A landscape with many peaks, sampled at points; each row gives a point and its height.
From any point a climber steps to the highest of the 2 points nearest to it. It stops when none of these is higher. Distance is the straight distance between rows; heights are no part of it.
K963: [135 142 125 123 133 131 147 131 125 123 108 115 134 152 177 133 115 125
 139 174 118]  (h 2.50)
K987: [136 126  98 115  83 144  80  50 156 151 148 132 122 159 172 145 106 142
 109  87 136]  (h 3.68)
K759: [124 128 143 134  88 110  51  82 141 106 162 119  97 120 138 139 120 154
 126  68 157]  (h 3.09)
K913: [ 88  93 168 129 109 146 166 134 173 102 139 167 157  78 149 129 154  93
 157 127 152]  (h 5.43)
K260: [ 99 108 147 151 122 164 149 166 115 103 144 158 143 117 131 140 131 112
 154 111 139]  (h 6.04)
K596: [174 170  75 148 141  98  80 132  85 127  84  68  99 181 103  96 153 154
  58 166 101]  (h 3.10)
K262: [115 115 133 166 165 112 166 162  96 147 103  94  93 105  49 100 142 122
 136 159 114]  (h 3.00)
K410: [145 127 114 147 227 136 138 183  46 160  93 116  74 140  80 122 148 155
 185 131 131]  (h 3.92)
K395: [125 145  88 167 112 174 106 148  86 123 155 101 145 178 153 132 156 125
 104 137 162]  (h 1.87)
K954: [110  98 147 101  86 139 139  85 168 115 148 218 175 114 163 132 111  99
 144  84 129]  (h 0.58)
K227: [ 93 121 131 138 123 150 111 116 129 113 150 169 114 109 109 150 147 112
 159  66 163]  (h 5.40)
K802: [106 143 180 136 170  99 166 112 134 165 113 174 135 100 142 112 115  65
 163 136  70]  (h 5.86)
K136: [151 101 102 119  89 177 102  99 140 145 153 136 146 155 141 148 117 144
  92  92 158]  (h 4.03)
K363: [ 95 145 119  99 135 134 146 143 155 103 113 154 145 113 177 164 155  94
 176 145 137]  (h 1.75)
K290: [129  70 129 113  88 180 119 104 156 150 169 165 156 134 119 143  90 135
  96  41 153]  (h 4.55)
K547: [ 98 132 114 157 104 109 111  95 145 109 137 127  98 107 115 124 196 100
 115 101 171]  (h 1.06)
K383: [152 117  86 138 149 158  91 132  69 122 118  94  79 143 104 148 153 158
 137  84 170]  (h 1.67)
K656: [141 115  86  93 150 181 142 144 125 181 110 149 158 173 163 132 131  95
 147 138 112]  (h 2.96)
K377: [148  69 146  99 100 180 112 124 134 134 138 163 153  99  65 144 103 155
 111  51 142]  (h 5.25)
K229: [166 120 113 104 190 156 142 167  65 177  91 111 100 145  81 152 107 172
 176 100 113]  (h 4.65)
K960: [153 132  79  66 142 172 114 115 125 165  95 155 131 145 101 157 144 130
 111 126 133]  (h 6.85)
K898: [140 202  88 116 141 104  50  80 119 125 111 146  96 155 158 140 147 129
 102 123 107]  (h 4.01)
K89: [115 131 158 181 128 118 149  92 120 168 123 159 131 110 149 104  81  87
 141 127  89]  (h 6.37)
K49: [151  77 147 129  71 148 117 103 161 111 150 139 136  78  87 136 117 171
 114  50 182]  (h 6.16)
K83: [138 131 157 112  58  96 131 143 199  79 140 158 166  75  86 114 148 141
  79 138 137]  (h 0.75)
K336: [129 168 180 124 128  68 139 138 142 113 133 127 125  77  91 101 115 145
  84 161  82]  (h 3.62)
K3: [145 122  92 173 105 115 114  65 114 170 113  69  87 162 182  96 120 108
 118 115 131]  (h 4.11)
K698: [120 131 183 115 136 118 149 139 143 117 130 129 133  94 121 128 108 154
 180 155 114]  (h 4.69)
K454: [139 214 109 166 158  88  95 150  99 130 118 131 113 166 180 104 150 110
 116 168  71]  (h 2.49)
K188: [144 167 101 165 123 102 101 151 102  80 126  95 105 134  77 118 187 140
  40 151 145]  (h 1.08)
K736: [142 106 118  86 111 137 100 101 134 109 124 129 109 113 129 173  76 188
 173  51 157]  (h 2.67)
K98: [121 115 126 101  98 131 143  67 167 154 118 151 147 109 129 130  95 119
 120 122 122]  (h 5.51)
K816: [100 154 190 129 162  88 173 193 150 135 128 139 140  98  70 103 156  97
 126 175 100]  (h 2.46)
K182: [151 110 108 146 108 172  94 151  82  96 158  97 114 145 123 149 115 187
 131  78 187]  (h 1.99)
K236: [150  53 147 130  70 164 121 131 137  99 158 129 158 107 115 130  90 201
 149  56 178]  (h 7.22)
K500: [130  76  90 134 135 186 179 135 109 167 110 130 149 172 170 137  96  95
 153 117 133]  (h 3.25)
K938: [154 109 138 161 157 137 108 156  56  99 116  91  98 138 117 133  81 182
 157  99 124]  (h 5.37)
K831: [162 128  88 103 166 153 113 154  77 147  87 117 101 170 138 143 104 179
 162 140 125]  (h 5.41)
K612: [127 141 100 139  87 127 129  97 153 122 169 114 156 151 165 118 165  94
  69 155 143]  (h 0.36)
K754: [125  68 142 113 148 182 209 146 111 170 114 130 159 151 128 127  96 120
 156 125 115]  (h 3.58)
K734: [108 124 164  84 119  83 177 163 186 106 119 122 137  88 119 113 147 114
 138 191 115]  (h 2.94)
K477: [127  99 129 136  84 130  74  95 148 101 164 116 112 133 171 164  89 166
 168  46 157]  (h 2.90)
K972: [149  74 104 149 102 160 154 131 110 115 130  73 137 135 172 141  60 175
 158 109 161]  (h 5.33)
K452: [106 141 205 118 182 104 159 158 131 159 130 145 140 124 168 121 113  90
 192 157  85]  (h 5.46)
K458: [141 167  92 122 141 104 122 150 125 120 119  98 112 121  47 110 179 106
  54 159 118]  (h 0.83)
K958: [108 169 196 166 108  67 133 138 151  87 143 133 128  83 140  96 116 108
 107 148 118]  (h 4.04)
K213: [123 120 107  87 133 153 138  91 160 169  95 157 124 132  96 142 134  98
 134 138 115]  (h 6.07)
K449: [118 158 108 136 154 120 165 166 129 157 122 136 141 131  68 109 171  78
  66 152 108]  (h 0.62)
K747: [163 116  70  95 118 191 114 130  99 161  98 103 118 160 132 147 111 155
 115 116 140]  (h 5.80)
K493: [136 145 120 164  92 159  89 136 106 108 192 125 160 160 139 128 143 142
  58 116 152]  (h 1.60)
K592: [104  92 119  75 148 136 165 128 157 105 112 123 139 122 206 135 132 102
 191 171 124]  (h 1.63)
K536: [100 113 151 178 127 134 163 125 111 162 135 126 119 112 102  99 110  98
 103 136 116]  (h 7.26)
K970: [ 96 169 103 174 119 134  78  95 110 122 161 142 116 133 145 125 174  86
 109  75 150]  (h 0.93)
K272: [ 92  81 161 156 106 113 168  80 190  99 147 143 141  95 168 119 137  82
 143 133 144]  (h 5.11)
K675: [120 138  86 182 111 125 130 134 110  88 144  69 122 167 163 121 165 116
 120 156 150]  (h 2.10)
K126: [152 147 123 142 168 112  95 128  84 138  98  98  75 148 140 120  85 179
 154 122 116]  (h 6.22)
K496: [132 182 121 151 187 113  97 127  90 133 107 160  70 112  93 135 132 119
 149 100 110]  (h 2.84)
K725: [127 200 110 143 180  93 118 164 118 145 103 150 137 138 144 124 162  89
 151 174 100]  (h 2.28)
K334: [136 178 114  99 127  93  88  81 160 128  74 121 106 146 168 138 115 129
 134 128 104]  (h 4.33)
K368: [107 138 144 137  86  83 153 129 181  87 165 150 172 103 176 104 143  77
  95 165 117]  (h 4.05)
K208: [131  59 142 135  83 166 154 142 133  93 156 116 143 118 149 133 102 147
 166 101 176]  (h 6.14)
K288: [113 183 147 118 187 121 143 186 107 132 122 158 137 120 101 145 164 100
 153 143 112]  (h 2.07)
K887: [118 130 197 104 171 106 173 166 125 137 134  99 145 132 138 142 115 145
 191 174  97]  (h 5.06)
K740: [102 110 148  96 174 126 189 160 137 193 120 140 140 131  54 111 152  95
 132 153  90]  (h 0.27)
K63: [113 122 134 103  79 129  95 113 183  87 162 148 152 110 121 145 151 146
 137 103 171]  (h 0.78)
K626: [101  93 142 157  94 113 170  78 162 132 133 106 116 105 186  93 106 103
 135 164 121]  (h 4.80)
K939: [170  97 122 108 121 178 101 141  96 121 129 134 113 115 109 166  87 180
 147  44 180]  (h 2.36)
K591: [156 151 116 149 155 143 126 161  73 147 112 135 123 156 101 122 133 136
 112 148 126]  (h 5.22)
K781: [127  90 153 160 126 138 138 171  91 118 127 102 126 126 115 130  92 168
 158 136 154]  (h 4.62)
K353: [138 160 133 105  89  85 127 119 188  93 135 124 143 106 123 130 149 129
  72 172 117]  (h 0.59)
K210: [149 196  63 163 149  78  84 132  88 120  86  84 105 188 164 100 186 121
  87 157  89]  (h 2.76)
K806: [127 180  92 109  98 117  55  54 142 150 138 115 116 141 157 136 153 127
  78  88 139]  (h 3.67)
K127: [139 102 108 164 135 141 111 106  97 126 140 123  88 114  78 137 148 135
 108  75 167]  (h 1.43)
K961: [125 113 124  90  94 146  98  93 178 104 165 174 170 119 164 160 113 132
 135  83 144]  (h 0.68)
K538: [134 156 126  60 145 114 145 156 164 126 100 129 140 119 103 134 158 129
 135 182 111]  (h 3.26)
K263: [118 140 121 158 176 107 127 160  93 134  94  99  76 134  94 115 158 126
 177 148 120]  (h 3.40)
K302: [115 115 158  92 140 114 184 129 165 181 101 114 139 127 100  94 123 108
 126 189  82]  (h 0.26)
K118: [110 135 127 142 168 108 121 124  93 128  90 120  67 109 111 131 131 136
 194  96 140]  (h 3.11)
K895: [149  87 146 105 107 137 145 122 146 117 135 111 140 120 170 143  55 187
 161 129 126]  (h 4.73)
K485: [108 132  78 133 115 134 146 122 139 126 107 103 116 151 168 117 160  98
 154 159 147]  (h 2.30)
K861: [107 123 171  86 155 104 190 193 161 131 141 130 187  95 106 103 169  98
 131 203  96]  (h 2.69)
K797: [119 145  98 127  94  75 132 117 166  95 128  84 148 132 165 126 160 103
  75 186 148]  (h 0.47)
K402: [142 138 100 183 114 104  79  76  80 127 129  65  79 163 154 107 130 158
 105  95 151]  (h 3.71)
K748: [116 139 166 169  81  81 135  96 154  94 163 123 146 102 177 112 103 109
  90 157 121]  (h 4.39)
K316: [123 124 131 156 136 150 146 119  81 158 123 128  90 149 119 117  99 129
 129 103 112]  (h 6.20)
K641: [142 140 127 179 110 128 105 141 112  93 162 121 146 135  81 117 156 133
  40 125 151]  (h 1.34)
K937: [112 111 145 149  83 117 135 116 161 103 140 125 149  85 106 132 142 131
 108 135 155]  (h 0.91)
K403: [111 110 120 166 101 112 131  79 118 129 135  98 121 134 202 107 118 115
 139 117 143]  (h 4.47)
K733: [117 113 113  96 122 170 109 149 136  96 135 181 147 108 124 190 130 129
 160  61 151]  (h 4.90)
K141: [113  94 178  89 128 139 163 120 164 123 138 195 183 121 161 126 100 100
 126 125  93]  (h 0.48)
K412: [162 145 111 130 183 147 137 177  76 148 119 106 118 167  46 102 141 162
 102 182  98]  (h 4.30)
K62: [117 105 106 141 101 132  91  84 124 121 160 101  96 127 101 126 180 126
 103  74 211]  (h 1.21)
K140: [137  94 155 130 162 161 174 179  92 160 120 111 159 154 129 128  80 155
 155 155 127]  (h 3.99)
K502: [110 135 136 119 121 122 161 149 153 119 146 161 170 118 126 115 152  94
  88 174 103]  (h 3.69)
K916: [137 102 144  91 121 141 141 162 144 106 133 126 157  99 107 143 108 159
 136 151 132]  (h 4.23)
K923: [134 137 175  63 132 107 142 173 162 120 136 164 162  84  70 143 123 167
 118 160 109]  (h 3.72)
K996: [123 139 118 126 198 133 152 171  99 176 135 162 138 129  39 107 160  78
 119 158  96]  (h 0.43)
K679: [ 87 143 138 107 178 127 139 167 133 118 107 180 121  94 122 144 164 100
 194 146 108]  (h 1.90)
K258: [131 126 128 105 164 145 139 137 121 151 114 152 154 160 211 132  98 107
 183 141  98]  (h 2.72)
K844: [140 175 122 118 120 139  79 114 127 120 147 163 152 163 177 145 103 114
 104 131 107]  (h 0.13)
K467: [142 122 113  82 113 106 106  65 162 125  87 112  99 129 157 141 100 152
 174 135 122]  (h 4.61)
K727: [128  98 170  87 144 141 167 138 152 157 116 152 173 133 131 118  92 112
 126 168  83]  (h 0.37)
K687: [140  98 134 110  89 122 118  63 166 149 118 109  88 111 137 129  79 145
 139  99 137]  (h 4.99)
K931: [124 181  85 115 110 136 104 110 134 135 140 159 151 162 163 150 155  92
  70 142 124]  (h 0.24)
K778: [134 145 128 164 116  88  47  81  98 103 144  96  72 136 131 128 112 175
 110  57 141]  (h 3.37)
K6: [167 158 106 130 167  99  95 140 101 141 111 104 106 157  77 111 124 176
  88 178  78]  (h 3.60)
K602: [124 133 186 165 159  81 176 181 121 132 126 104 103  95  70  95 119 127
 129 170  94]  (h 2.64)

Where does a climber stop that starts at each point below?
K547: K260
K477: K260
K816: K536
K458: K126
K363: K536
K844: K960
K963: K126
K806: K960
K302: K937
